A landscape with many valleys, sampled at points; each row gives a point and its height.
From any point a ball takes the steepest step (drop divided by distance) to one of its 2 nearest points. It stops when none of these is lower. Distance is the straight distance between rows; heights are no part of it.
j156: [-12  19  -7  10  -9   5  12 -11  -4   2 -14   3  -6  12  -7  18  -5  13
   5  -2 -20   0  22  10  -2  10   5  11   0  -5 -17   9 -13]  h=74.8
j889: [  9   3   2  17   2   3 -23   5  -2   2 -10  -2   7  -4   8 -19   2  -5
  -4   4   9  -1  -4  10   4 -11  -1  12  -2  13   5  -7 -35]  h=51.0
j343: [  6  -2  -2  10  -9 -20  -6   3   6  -9 -13  -6  16  17   6   1   8   2
 -12  -7   2  -5 -13  11  14  -6   0 -13   8  12  -7  10  -2]  h=77.9
j15: [ -6 -15  14   4   3 -22 -12   6   0 -15   5   1   1  17  16   2  -1  -6
   9   4   8  19   4   1  -3   1   4   5   6   5  -3 -16   3]  h=71.6
j9: [  8  11   0  10  10  22   4   6 -16  18   5  -4 -11 -18 -20  -4  -3  10
 -19   6   2 -13  -2  -8   7   2   6  17 -11  -7  15   0  -2]  h=34.2
j528: [  4  15   3   0  -1   8   9   0 -11   9   8   2 -10 -11 -29  13  -1  16
   8  16  -9  -6  13  -7  13  -2  -7  10   1  -5 -17  -1   5]  h=63.0
j859: [-20   6  -6 -25   8  11 -18   2   7  -6  -4   2 -19  -4  17 -24  16  -9
  19  -7   7   5  15  12   7  -7   6  14  -7  -4   6   6  -2]  h=35.4
j347: [ -4  16   5  -3   8   7   6  -5   7   3 -11   3 -22  14   9   5 -10   8
 -11  11   9  15  -6   2 -12  12  -4   1  -8   1   0 -12 -17]  h=54.7
j311: [  2   7 -18  -5 -13  -2 -13   8  -8 -15 -16   4  14  10  -5 -18   5  -5
   0   4  -7   3 -10   1  43  -9   0  -6   0  16 -14  10  14]  h=64.5
j358: [ -1   9  -1  -5  15   1  16  -7   4  15   9  11 -23 -12  -7  14 -14   9
  -5  14   1  -5 -14  -9 -18   5 -17 -10   8 -13  -2  -5  -4]  h=49.2
j980: [  1  10 -18  -6 -20  -1  -2  -2   3 -19 -13   1  16  18  -4  -8   0  -6
  -5  -5 -11   0  -9   2  31   2   0 -18  -3  15 -16  17  18]  h=63.3
j609: [ 20  18   4   1   0  -6  -1   1  -1  -1 -11   1   9  24   2   0  -1  -6
   1 -13 -14  15   9   3  -2   8  19   0  -4   4 -13   4 -18]  h=58.3
j189: [ 15   2   8  13   1 -14   3   0   1   8  -8  -4  13  13   3  15   5  -2
  -3 -16  -7   5   4   2 -14   1  18  -2   1  -1  -6   1 -25]  h=59.8
j660: [ -8   5   0   4  -2  32   0   3  -9  10   0  -6 -14 -12 -11  -5  -2  11
 -14   6  12  -8   6   2   5   3   0  17 -14  -2  20  -8   4]  h=37.8
j165: [ 18   6  -5  10  10  11   4   4   4  12   3  -8   8  -9  -6  -7 -13   0
 -18  -3   5 -19 -21  -6  -9   1 -14 -16   4   2  10   1 -14]  h=33.6
j174: [ 22  11   6  -4  -4  20  -8   6  -3  -5   9 -10  11   3 -15 -18 -10  -4
   7  -1   0  -2   7 -11  20   5  -6  -2  -2  16  -9  -9   8]  h=59.1
j791: [-17 -13  16 -10  -4  13  -8   0   3  -6   3 -10 -11   1   5  -5   5   4
  10   5  19   8  15   4  -7  -3   0   9   0   1   9 -18   8]  h=16.3
j242: [ -4 -19  10   4  -5   3   2  -3  10   6   6 -12   1 -15   0  15   7   0
  11  -3  18 -17   9   6 -21  -9 -13 -10  19  -4   8 -11 -10]  h=84.2
j907: [ -7  -1  -9   9   3  15   3  -3   7  12   3   5 -14 -21   2   1 -12  -1
   1   9   9 -16  -1   1 -18  -3 -26  -5   9  -7  12  -5 -10]  h=82.2
j616: [ 11  10  -4  11  -8 -14  13  -7  -7   2  -4   2  17   5 -11  13  -2  -1
   0  -6 -30   3  -2  -4   1   6   5  -8   3   0 -25  12  -2]  h=62.1
j559: [  9  -1  -1   0  12 -13  -9  10  -7   2   4   9  11  -8   2 -15   7 -12
   8  -7 -14   9   6 -10   1  -7  17  15  -6  -5   1   7  -6]  h=20.1
j926: [ -3  -7   4   8   0 -32  -4  -2  -6   0 -10   1   6   7   3  15  20   9
  -7   2  -7   6  -6   6  11  -9  15  11  -1  -1 -12   9   5]  h=79.5
j822: [  4   6  -5 -12  11  -5  10  -5   6   5  17  12  -9 -15  -5   5  -7   1
   7  11  -6  -3  -5  -9 -14   1 -13 -13  12 -11  -8   3  -2]  h=46.1
j36: [ -6  -9   2  -2  11 -20   9  -2   3   4  -4  12 -16   2   9  11  -9  -1
 -14  14  11  10 -38 -11  -5   5  -8 -10   2   4   2 -17   5]  h=59.6
j579: [  8   8   2  -7  -7  -3   9   1  -2  -4  -3   0   2  21  -3   7  -5   3
 -13  -4 -10  19  -5  -8   7  17   8  -4 -13   4  -5   0  21]  h=47.8
j785: [  8   5   4 -17   5  24  -4   2   5  -8  -4 -22   5  16  -4 -19  11   0
   3 -27   9 -10  14   6   6   1  22 -11  -3   5   1   8  -2]  h=37.0
j937: [  4  12 -14 -17  22  14   1  -3   7   3   3   8  -7  -6  12 -18  -3  -6
   5  -5  -1   0   9   4 -13   1   3   2   0 -14   8   8 -19]  h=45.5
j819: [ -3 -30  24   4   0   1  -7   2  -5  -1  -1 -24   3   7   4   4  12  13
   3  -1  23  -3  14  10 -12 -12  16  12   7   4   6 -22  -5]  h=29.2
j608: [ 13  10 -13   1  10  11  13   1   0   8   8   1   6  -9 -10  -9 -14  -4
 -15  -3  -9 -14 -19 -14  -5   7  -8 -18  -3  -6   7  12   6]  h=36.8
j604: [ 16  16  -7   3  -8   5  -2   4 -14   2  -5   4  13   2 -13 -13   2  -8
   4  -4 -24   7  12  -6  25   1  15  14 -13   6 -15   7   8]  h=55.5
j985: [  3 -10  -4  13 -11 -19  -5   8   4 -11 -13   2  17  24  14   0  -7  -9
 -15  -5   5   5 -28   8   7  -1  -4 -19   6  17   0  -3  -6]  h=77.2
j678: [  0 -24   9  -7   4 -17  -2   7  -7   0  21  -1   3 -11  -7   9  11   6
   2   5   5  -7  -3  -4   4  -6   4   0   5  -7   5   1  36]  h=67.4
j932: [ 10   7   7 -17  14  -6 -13   2   5 -10  14  -2  -6  -4   0 -18  -1  -2
  13  10   6   1   2  -3   8  -5  -9 -10  17   7 -12  -1 -10]  h=20.9
j612: [  7   8  -2   0 -11 -15   2  -3   4  -5   4   5   6  -2  -8  16  -5   2
  10  14  -7   1  -3  -3   7  -1 -19 -11  16   6 -26  -2 -10]  h=67.1
j900: [ 21   2  -5  11 -10 -16   9  -4  -8   0   1  -2  26  -1 -14   5  -3  -6
  -9  -6 -26  -5 -15 -10  10   1   5 -18   3   5 -20  15   8]  h=63.2
j160: [  4  21 -19   0   9  23  -1  -7   2   4  -6  10 -12   8   4  -8 -25   6
   6   2 -12  -5  24  14   0   9  -3  17   5  -4  -5  -1 -32]  h=76.8
j571: [  3  13  -8  11 -12  -4  11  -6   0   2   2   3   7  -7 -15  20 -11  10
   8  10 -16 -13   4   1   3  -2 -22  -8  15   1 -28   3  -8]  h=68.2
j290: [-24  21 -19   1  -9  19  13 -11  10  -1 -18   0 -15  14   2   6  -7  10
  -7  -4  -4  -5   7  15  -2  11  -9   0  -7  -2   1  11   3]  h=60.1
j121: [ -2  19 -10  12  -4  22  -5  -7   8   4 -16  -9  -4   4   3  -5   0   7
  -8  -7   9 -16   8  22   2  -1  -4   4   0   7   3   6 -29]  h=56.4
j272: [ -1   6  -7   4   1  -5   5  -2   3   5  -5   2   2  -5  -2   1   4   1
  -8   0  -5  -4 -10   0  -1  -2  -4  -5   0  -4   0  11  -3]  h=33.5
j853: [ -7   5  -6   1  -9   2  -3   0   5  -6  -7   4   8   7   9   0   2 -11
  11 -11  -8  11  16   3  -1   4   4   9  -9   0   1   4  -3]  h=54.4
j68: [  1  -9   9  -5  14 -18   5   3   8  -4   9   4 -10   7  12  -1 -13  -7
 -10   2   8   8 -29 -12 -11   9  -4 -19   5   4   7 -10   2]  h=59.9
j514: [-19  21 -18  -1   1   9  17 -11   3   2 -15  10 -19  10   4   5 -13   8
 -10   6 -13   6  -2   5  -8  13  -6   0  -7  -7  -2  10  -4]  h=59.0
j870: [ 18  20  10  -8   4  16   2   1  -2  -2   5 -10  -4  12 -12 -10 -12   6
  -4   5   3   6  -1 -11   6  12  -4  -7  -3   9  -8 -10   0]  h=61.0
j183: [ -7   7  -5  -2   9 -11  13 -10  -7   5   1   9  -4 -15  -9   5   7   6
   1   8 -21   2 -10  -5  -2  -2   2   1  -3 -12 -15  16   4]  h=36.9
j305: [-11  -1  -4 -14  13   2 -13   2   7  -4  -1   9 -11  -8  20 -19   8 -12
  14  -5   6   8  10   3 -10  -5   3   9  -2  -6  14   4 -12]  h=40.3
j49: [-15  -9  13 -25   0   9 -11  -4  10 -18  14 -20 -10   9   2 -13   8   4
   7 -10  20  -7  10  10   2  -2   3 -18  14   5  -2  -1  18]  h=30.6
j465: [  1  14  -5   0   2  -1  -9   2   0  -2 -15   7  -1  10   8  -9   4  -5
   1  -2  -5  16   7   6   4   1  11  15 -10   4  -3   4 -21]  h=56.3
j530: [ -9  -5  19 -10  11   7   5  -4   1   5  -3 -13 -22  10   2   1   6  15
 -16   7  21   7  -7   1 -11   5   8   0  -4  -3  12 -12   5]  h=47.1
j184: [-12  -3  -2 -17   4  11   9  -3   7  -4   8   8 -13  -2  10   2  -7 -10
  18  -4   2  11  18  -7 -27   9  -3  -6   1 -14   9  -5  -2]  h=29.1
j27: [ 15   1   1  -2   2   0  -7   8   1  -7  15   7   8  -3   0  -8 -25 -13
   7  13  -1   9 -10 -17  -7   6 -17 -10   6   9  -4 -17  -9]  h=41.2
j507: [ -1  -6 -11   7   1   7   3   2  12   1  -2   8   5  -2  19 -10 -15 -18
  -3  -8   2   1 -10  -7 -22   6 -11 -10  -5  -2  23   0  -4]  h=79.7
j578: [ -3  -8   2  19  -1  13  -2   3  -7  11   2   6  -5 -17   3   4 -10  -5
   2   7   8  -1   5  -7 -12   0  -7  20  -8  -3  19 -17 -11]  h=51.7
j635: [ 18  17 -23   2  -3  18  -5   1   5  -1  -9   7  19  10   8 -20 -14 -21
   7 -19 -19  -6   9  10   3   3   6   0  -6   4  -7   9 -16]  h=51.2
j639: [ 10  -2   8 -18   2   0   4   2   1 -14  15  -6  11  18  -2  -4  -4 -10
   1 -22  -6   4   9 -10   0  12  21 -20  -5   0   4  11  16]  h=43.3
j244: [ -1  -4   0 -12  13  -9  17  -8   2   7  19   3  -2 -22 -13   7   9   3
   7   0  -7 -15  -8  -6 -15  -4   1 -18  11 -18  -3  19  10]  h=42.5
j260: [ 14   9  -5   6   9  12 -17  -1   8   3  -5  -6   7  -8  11 -21  -1  -2
   0  -2  11 -13   1  15  -4 -12  -7   2   9  10   1   0 -42]  h=47.0
j651: [ -6 -11  10  11   6 -28 -17   6  -3  -8  -8   3  -3  10  13   4   5   1
   2  16  12  13  -9   7   3  -9  -3  11   9   8  -7 -16 -11]  h=73.1
j883: [-12   9 -22  -4 -18  -5  12  -8   8 -13 -18   0   9  12   3   0   2   1
 -13  -6 -11  -1 -21   7  13   3  -8 -22  -2   7  -8  21  12]  h=62.2
j342: [-12  -6  -5   7  -5 -25 -12   5  -4 -13 -16  12   1  12  13   4   3  -4
   0  15   1  22 -11   3  12  -7  -2   8   1   6  -9  -7  -5]  h=74.3
j238: [  1   5  -1  -1 -12   5   6  -5  10   0  12  -6   5 -11 -13  17   0   6
  18  -2   1 -19  17   4  -1  -5 -23 -14  21   1 -16   2  -5]  h=69.5
j777: [ -7  13 -12  20  -9   9 -11  -4   0   6 -20  -4   0  -9   1  -5  17   5
 -13  -7   5 -17   7  24  16  -8   7  15  -6   8   5  15 -27]  h=58.4
j53: [  0  -3   2  -9  11 -13  -6   8  -4  -7  10  14   2   0   9 -10   0 -17
  15  -4 -11  20   8 -15  -7   3  16   9  -7  -8   5   3   1]  h=12.9
j644: [-19  -6  -2   3  11  -7  13 -15  -4  18   4  17 -22 -35 -10   9   8   8
   4  16  -7  -8 -13   0 -16 -10  -3   6   1 -23   3  11   6]  h=57.6
j434: [ -6   1   1  -7  17   4 -18   5  -1   9   0  -6 -11 -24   4 -23  25   2
   2  -6  12 -16   7  15   8 -19   7  10   4  -4  15  12 -18]  h=66.9
j78: [-10 -15   1 -14   5   9  19   0   3   3   9   0  -9 -13  -9  11   1  -3
  12  -7   3  -9  18  -5 -26   0   1 -11   4 -20   8  -2   1]  h=34.3
j724: [-21 -13  -1  -4  12 -24  -3  -1   5  -2  -2  15 -17 -10  15  -4  13  -7
   5   9   4   8  -9  -1 -10  -9   0   2   3 -12  11   8   8]  h=48.3
j538: [-13 -14  -4   2  16 -18 -14   5   6  -6  -1  12  -3  -7  25 -15   9 -17
   8  -2   7   5  -4   0 -11 -10   0   2   6  -5  15   7  -6]  h=44.8
j296: [  2  -6  16   2 -11   3  -1  -5   2   3   2 -19  -1   2 -11  20  10  21
   0  10  18 -10   5  11   4  -4 -10   0  12   8  -9 -13   4]  h=71.4
j888: [ -6 -10  11 -21  -1  19  -3   0   4 -14   0 -25  -1  19   0 -13   6  10
  -7 -18  19  -5   8  10   2   2  15 -13   0   5   6   0  20]  h=33.8
j449: [  8  -6   6   0 -13  -6   3   4 -11   0  -4  -1  16  17  -4  18   6   3
   1 -10 -12  17  18  -4   3   8  23  13 -14  -2  -5  -2  17]  h=51.9
j100: [ -3  -2   9  16 -19  12   3  -6   2   5 -10 -19   2   4  -7  29   7  20
  -5  -1  15 -13  15  18   0  -2  -7   6   5   8  -4 -11 -13]  h=72.3
j860: [ -2  15   4  -7   9  12  14  -5   6   6   0  -1 -23   5  -3   6 -14  12
 -13  12   9   5 -11  -6  -9  14 -15  -9  -2  -2   0 -11  -1]  h=52.1
j908: [ 18  16 -17  -6  11  17  -4  -3   6   3   0   8   9   5  10 -20 -15 -12
   3 -10 -10  -1   7   5  -7   4   0  -1  -1  -2   0   4 -22]  h=49.1
j495: [  1   1  14 -15   1   5  -7  -3  12 -11  14 -15  -1   4  -2  -5   2   1
  12  -3  13  -6   8   2  -1   0  -7 -17  15   7  -7  -3   0]  h=26.9
j603: [ -2  -5   7  14 -13  -7  17  -8   1   8 -10 -11   4  12  -9  40   8  16
  -5  -7   2  -4   9  10  -9   2   7   2   3  -4  -9  -5  -9]  h=73.2
j811: [ 11   8 -11 -10  17  -2   1   5   0   2   7   6   1 -12  -4 -20  -6  -5
 -13   7  -3  -8 -29 -13   3  -2  -6 -18   3  -3   6  12  -1]  h=39.9
j483: [-25  -8 -13   1   1  -4   3  -7   3   3  -8  23 -13 -19  19  -7   4 -14
   8  10  -3  10  -1  -4 -14  -5  -6  13  -8 -13  17   7   2]  h=52.3
j557: [-10 -16  -8   7  -8 -31  -2   3   4 -15  -3   9  10   9  16   8  -5  -9
  -4   4   2   3 -24   3   4  -6  -9 -18  12   9  -2   0   5]  h=76.3
j997: [ -1  -6   5 -11   8   3   9  -1   8  -2  15   2 -12  -2   5  -5 -14  -8
  -8   4  10   3 -19 -16 -16  13 -12 -18   0  -3  17  -8  14]  h=57.4
j679: [  7  -5   0   2 -13 -10   1   3 -10  -1   1   0  21   2  -7   4  10  -2
   4 -11 -20   7  13  -4  14  -1  17   9  -9   0  -7  12  20]  h=53.5
j941: [ 15   2  16   2  -2   3   6   4 -12  10  14  -5   1  -6 -25  22  -3  10
   4  11  -3   1   9 -14   5   3  -3  10   0  -3 -13 -15   5]  h=61.3
j390: [  2   5  -5  -1 -15 -19  -5  -4   8 -14  -1   4  14   7   1   7   4  -6
  15  -3 -13   2   8   4  11  -3  -7  -9  12  10 -24  10  -5]  h=65.9
j112: [  9  10  -3   8  -8  25  -4  10 -10   5  -3  -3   5   0 -11 -12 -14  -3
 -11   7   1   2  -2  -5  17   6  -6  15 -19   8   8 -11   5]  h=46.4
j488: [ 16   1  -7   9   2  -5  -6   6   1   2   3  12  12  -7   5   0 -21 -12
   7  13  -3   3  -9  -7 -11  -1 -19  -4  11   3  -8 -16 -28]  h=44.9
j563: [ -8 -11  -2  -3 -12  13  19   2  -2   0  10   0   6  -4 -10  17  -6  -4
  10 -11  -6  -2  18 -10 -15   8  -2  -3  -3 -13   7  -5  18]  h=37.9
j556: [-12  -5   9  -5   7   7 -22   7  -3  -6  -3  -7  -8   1  12 -25  15   0
   6  -4  13   8  11  10  12 -11  12  20  -7   5   9  -4   2]  h=29.0
j715: [ -3  -4   9 -12  11  -5  -1   3   4  -6  13  12  -9   0  10  -1  -8 -14
  17   3   2  22   9 -16 -20   9   2   1   0  -7   6 -12  -3]  h=22.3
j948: [  3  -9   2   2 -13  27  -7   8  -7   1   2  -8  10   1   1 -10 -12   2
 -10   1   8   6   0  -7   5   8  -4  14 -21   8  20 -16  28]  h=49.4
j430: [ -5 -38  13  -1   8 -21  -5   6 -10   3  18   4  -3 -14   3  12  10  -1
   9   7  14  -5   0  -5  -8  -9   6   7   7 -11  13 -11  30]  h=69.2
j38: [ -5 -19  12  -3  10 -29  10  -6   5   3   1   2 -16  17  13  21  -3  10
 -11   1  15   8 -26   1  -7  11   2  -8   6   7   0 -18  18]  h=56.5
j154: [ 13   1  14  15   0  -3 -21   5  -7   1  -9 -16   9   6  -2 -13  14   7
  -6  -2  10  -4   1  11  17 -12  10  12   1  15  -4  -1 -17]  h=54.2
j652: [ -4  -3   5   2 -19  10  -1  -3   8   1   6 -15   3 -12 -14  15   6  12
   8   2  13 -21  12  13   8  -8 -24  -5  16   6  -8  -4   5]  h=70.4
j329: [ -4   3   5 -13  17  -9  15 -10  -6  11  11   4  -8 -22 -17   3  19  10
   5   3 -16  -8  -7  -5  -7  -7  12  -3   2 -21 -10  24   7]  h=39.8
j191: [ 24  13  -5  -7  -8  15 -11   7  -4  -9   2   1  13  10 -11 -21  -9 -17
   8  -6 -13   4   8 -10  26   6   8  -3  -9  15 -10  -2  11]  h=57.5
j459: [-10  31 -21 -12  -4  28   5 -10  11  -6 -13   0 -16  18  -1  -1 -14   7
   5  -4  -6  -8  14  15   8  12 -11  -3   0   2 -15   9  -3]  h=61.4
j303: [ -1  -5   2  -4  -7  15  -1   4   4  -8   2  -4   1  13   8 -10 -13  -2
 -11   1  10  10 -11  -5  -1  12  -7  -3 -13   7  17 -10  24]  h=51.8
j879: [ 12  -2   1  11  -3  -8  10  -1  -3   9  -2  -3  21   5  -4  13   4  -4
  -3 -21 -19  -1   4  -4 -12   3  18  -5  -2  -8  -3  11  -7]  h=60.9
j251: [  8  -6  18   3   3   3  -2   9 -15  11  17   3  -3 -15 -16  11  -1   3
  12  13   1   9  13 -16   0  -2   2  24  -5  -7   1 -23  -3]  h=58.6
j497: [  1  14 -14   2 -11  16  -3   1   6  -2 -12   2  13  15   7  -6  -3 -14
  13 -25 -13   0  21  11   0   6  10   7 -10   2  -5   9 -11]  h=52.8
j212: [-11  -5  -2  -4   8 -10  -8   3  -1   6  -1   1  -6 -22   0 -11  25   1
   2  -1   3 -11   0   8   5 -18   5   9   1  -7   9  18  -1]  h=64.7
j115: [-14   5   1   5  -9  -5  19 -13   0   4  -6  -3  -2   4  -9  28  11  14
   3  -4 -13   0  11   8  -8   2   5   1   3 -11 -17  11  -1]  h=74.0
j936: [ -7  -4   4   4   7  -9   4  -2 -13  15   8   9 -14 -30 -19  10  14  11
   0  18  -5  -8  -9  -3   5 -14   3  19  -3 -14   1   4   7]  h=60.0
j670: [-18 -11 -15  11 -10 -27  -8   2  -1 -12 -20  13  14   4  17   2   8  -9
   0   6  -6   9 -18   7   9 -15  -2  -2   8   5  -6   8  -8]  h=75.3
j127: [-12  10 -17   2 -19   9   9  -7  13  -7 -15  -3   6  12   3   5   0   0
  -6 -11  -5  -3  -2   9   5   8 -10 -10  -6   4  -4  15  12]  h=61.2
j683: [ -3  21  -2  -2   2  15   9  -3 -16  11   5   5 -18 -14 -27   4   0  20
  11  10 -16 -12  25   1  17  -1   6  18   0  -9 -16   8  -4]  h=64.6
j513: [ -1  -2   7  -4  -6  -4   4   2  -5  -4  -9   3   2  23   7  13   1   3
  -8  -6  -5  27   5  -4   0  13  18  11 -19  -3   3  -4  19]  h=49.9
j120: [ 12   7  -3  15   4  12   0   3  -3  13  -2  -6   5  -9  -7  -2  -5   1
 -13  -1   3 -11  -5  -2   0  -1  -4   4  -5   2   9   1 -12]  h=30.0
j227: [  4  -3   0  -8  15 -11 -19  10  -1  -4  10   3  -2 -22  -2 -23   7  -5
   7  13   7  -9  -9  -2  12 -17 -13  -3  13   4  -2   2  -7]  h=28.1
j481: [  2 -26   9  14  -8  -9   1  -2   8   1   4 -14  14   0   9  15   6  -1
   0  -9  17 -15  -4   5 -17  -5  -7 -11  13   2  13  -6   0]  h=84.9
j784: [  7 -11   3  17  -8 -20   5   0  -8   8   4   9  17  -5  -5  22  -5  -7
   4   1 -17   9  -2 -14  -9   3   3  11  -5  -6  -6 -10   2]  h=33.3
j48: [ -9 -16  10  -5   2 -26  -3   0   2 -13  14   4  -4   6  11   8   3  -4
   8   5   5   7  -3  -1  -2   0  -1  -8  11  -2  -1  -4  17]  h=70.2
j548: [ 19   3   2   0  -1  -7  11  -1  -2   2   8  -7  12   3 -12   7   1   3
 -15  -8 -10  -8 -15 -12   7   5   5 -18   0   2  -4  13  16]  h=64.4
j952: [ -3   4 -13 -13   6 -10  10  -3   2  -6   8   6   1  -9  -5 -13   0  -3
 -12   3 -11  -8 -30 -11   7   0  -4 -27   3  -3   0  24  19]  h=43.1
j972: [-13 -11   3  -2   6 -28   5  -5  -5  -6  -4   6   4   6   9   6  20   1
   2  -8 -15  13  -2   0  -3  -2  24   2  -4 -11  -6  20  16]  h=80.7
j339: [ -9  -7   2   0   3 -18 -10   6 -10   6   7  10  -5 -33  -8 -10  22   4
   9  13  -6  -6  -3   2  17 -23  -2  18   3  -6   0   9   3]  h=62.5
j324: [  8   4   6  -9  12   5  -9   9  -8   8  14   1  -6 -22 -13 -16   5   1
   3  11   3  -5  -2  -9  12  -8  -6  10  -1  -2   5   0   3]  h=34.7
j668: [  9   0 -11   4 -13 -17   2  -4   0 -11   4   2  22  -4  -8   0   0  -8
   3  -1 -18 -11 -10  -5  17  -5  -6 -23  11   9 -19  19   6]  h=64.3
j24: [-16  12 -10  -4   5  -6  16 -10   6   2 -14  16 -23   6  11   9  -8   5
  -9  12  -4  17 -16  -2 -11  10  -6  -5  -5  -6  -4   0  -7]  h=57.3
j798: [  4  -6   1   9  -8  11  -1   3  14  -8  -5  -6  14  17  17 -10 -11 -12
  -7 -19   8   0 -11   4 -14   8  -3 -15  -6  11  20  -2   2]  h=78.6
j687: [ -1 -28  21  -2   3 -10  12  -6   0   4   2 -13  -8  17  10  23  -1  13
  -8  -1  22   1 -11   1 -19   8   8  -7   6   4   8 -26  15]  h=53.1
j293: [ -1 -10   0   7 -18 -11   5   2  -8   0   6   9  13  -6  -7  21  -5  -1
   6  12 -14  11   3 -11   5   2  -8  12  -6  -1  -8  -9  21]  h=36.7
j986: [ -6 -17   3  15   1   1   8  -5   4  17   4   2  -8 -25  -1  17   0  -2
   3   7  13 -18  -1  -3 -23  -9 -15  -1  10 -11  16  -8  -6]  h=83.3
j621: [ -8   4   8  -3  12  24   1  -2  -2   9  -2  -7 -24  -7  -1 -11  -1   7
 -13  11  20   0  -2   0 -11   4   3   8  -9  -4  22 -10  -7]  h=42.2
j842: [  5  -4   0  18   2   8  -6   4   0   6   1   9   2  -8  10   1 -18  -8
   4   9   5   5   2  -6 -18   1 -15  10  -2   2   9 -21 -26]  h=48.7
j173: [  7  -9   4  16   5 -18  -8   7 -13   9  -7   6  11  -1   1   2   9  -6
 -10  -2 -11  11  -7  -8   3  -4  22  22 -14  -4   7   2  -2]  h=26.4
j709: [-14 -33  20  -8  -5  13  -4   2  -4  -5   1 -16  -5   2   6  -4   3   7
   6   3  24   4  18   3 -17  -6  13  13   0   0  13 -28   9]  h=23.0
j114: [-17 -16  10  -4   2  -6 -16   6  -5  -5   1  -4  -9  -3  10  -6  18   6
   5   4  15   4  11  13  10 -11   4  17   1  -1   7  -6  16]  h=23.3
j208: [  9   8  -2 -13   6  12 -15   3   9  -8   0 -13   4   4   2 -25  10  -6
  10 -18   6 -12   9   8  14  -4   6  -7   4   9  -4  11  -5]  h=39.5
j844: [  7  -2  -4   9 -15  20 -14  11 -13   7  -1  -7  10 -14  -6 -14   3   1
  -5  -5   2 -11   6   2  25  -7  -2  24 -18  10  12  -7  10]  h=43.2
j65: [ -9 -31  16   6   1 -19  -2  -1   2   4   7   3  -6  -9   9  16   9  -7
  16   7  17   0   5  -3 -19  -8  -4   5  12  -8  10 -17   3]  h=71.2
j368: [ 19   6  -1   1   5   5  -2   6   5  -3   6  -2   9   4   2 -16 -21  -8
 -11   2   5  -3 -25  -8  -4   7 -13 -24   4  12   4  -8  -9]  h=37.1
j756: [ 19   7  12 -11   0   5   2   6  -6  -5   1  -9   9  25  -8  -4   2   0
  -6 -16  -5  14  10  -8  10  14  25  -5 -10   2  -4   2  13]  h=45.6
j131: [ 11  -8   6  -3   0  -7   3   6  -8   2  11  -3   7  -3 -11   6   3   6
 -11   3  -1  -2 -10 -12   9   2   5  -2  -4  -3   3   3  27]  h=65.7
j187: [ -8 -11   0 -10   3 -20  -6   4   4 -17  19   4  -3   1   7  -5  -5 -11
   0   5   4   1 -13  -5   5  -1  -7 -19   8   3   5   5  22]  h=68.7
j146: [  4  -6   4 -11  -8   2  19  -1   1  -4  11  -8  11   7 -12  19   1  -1
   1 -18  -9  -2  11  -9  -8   9  13 -17  -1  -8  -2   6  15]  h=40.7
j411: [ -9   3  -2 -14  -1  -7  -7   3   4 -13   1  -1  -5   8   2  -8   7   1
  -1   2   3   6  -5   2  16   0  -3  -6   0   3  -2  10  19]  h=67.0
j381: [  4  18  -8   9 -10  29  -3  -1   6   2 -12  -8   3  13  -1  -1 -13   1
   7 -15   0 -11  22  14   2   5  -3   4  -2   8  -6  -3 -19]  h=54.6
j410: [-11  24 -13   9  -3  14   3  -7  -8   4 -12  10 -16   5  -4   5 -13  12
   3   6 -15   0  24  13   7  10   6  24  -1  -2  -8   4 -21]  h=75.5
j737: [  2   2   0   4 -13 -20  -6  -1   0  -8 -17  -8   9  18   1  12  16  13
 -10   0  -1   3  -1  16  25  -5   4   1   1  11 -16  11   7]  h=78.7
j88: [ -7 -11   9  -5  -2  20   0   0   7  -5   9  -4  -7   0   8 -11 -13  -6
   1   5  15   8  -2 -12 -17   9 -11  -3  -6   1  20 -18  17]  h=54.5
j807: [ -8  -8   1  -3  -5 -22  14 -10  -1  -8   1   1  13  11   5  11  11  -1
  -2 -15 -24  10  -5  -3  -4   7  19 -11  -3  -5 -10  22  19]  h=81.5
j17: [ -3   6  -8  -7  -3   0 -16   8   0 -14 -11   0   3   8   3 -19   4  -5
  -2   5   4   5  -8   4  27  -6  -5   2  -2  12  -4   3   6]  h=65.8
j850: [  1  21 -18   7  10  17   3  -5  -3   6  -8  14 -15   6   5  -5 -26   5
 -10  11  -6   1   4   7  -7  10  -4  12  -1  -5   1  -3 -31]  h=78.0
j667: [  6  15   5  12  -7   7 -11  -4  -4   4 -16 -14  -2   3  -9   2  17  16
  -8   1  10  -7  13  17  23  -6   6  13  -3  13  -9   4 -22]  h=56.6
j620: [ -8 -15   9   9  -3   8   0   6 -14  13  11   9 -11 -28  -5  10   3  -1
  11   8   7   1  17  -7  -6  -8   0  28  -6 -10  16 -18  -4]  h=55.1
j310: [ 14  12  -9  -7  10   9 -12  -3  10   1  -5  -7   4  -4   7 -19  10  -2
   7 -12   3 -16  10  14   7 -12  -1  -4  10   5  -7  14 -27]  h=42.7
j727: [ -4 -16  18  -4   9  -2  10  -2   1   2  -1 -10 -10  11   7  10   3   4
  -4  -4  17   8  -3  -5 -20   6  13  -3  -2  -6  12 -17   2]  h=50.2
j928: [  9  -1   9   2  -1  11  -9  12 -16   8   9  -6   2 -20 -14 -12   7   7
  -2   8   2  -5   5  -6  22  -9  -1  22 -10   5   7  -8   8]  h=39.4
j199: [  5  -9   4   9 -11  -7   0   3  13 -12  -4  -8  14  24  17  -2 -12  -4
 -16 -14   9   0 -21   8  -2   8  -3 -24   2  19   7  -4   6]  h=77.8
j384: [ 13 -12   6  28  -9 -16  -8   6 -13  12  -9   8  19   2   0  16  -3  -7
  -7   0 -10  13  -4  -5  -4   0  13  23 -13   2   1 -13  -7]  h=30.1
j547: [  9  29  -2  -9   0  21   6  -4   2  -1  -3  -6 -10  15 -11  -1  -9   8
   0   1  -1   2  11   0   9  13  -4  -5  -2   5 -15  -1  -4]  h=62.4
j51: [-21  -2  -9  -3   8   1  13 -10   1  11   0  17 -21 -22   0   0   5   0
  -1  13  -4  -2 -11  -4 -16  -3  -6   1  -6 -19  11  10  12]  h=55.6
j607: [ -7   2 -22   0   8   9   8  -6  13   4  -1   9  -5 -14  14 -11 -11 -10
  -4  -2   1 -11 -11   0 -20   0 -18 -14   3  -9  18   9  -6]  h=80.9

For each start below, name the point where the ball stops.
j679 => j53
j652 => j791
j986 => j985
j667 => j932
j342 => j120
j68 => j932
j65 => j791
j459 => j120
j941 => j120
j777 => j791
j127 => j120
j160 => j791
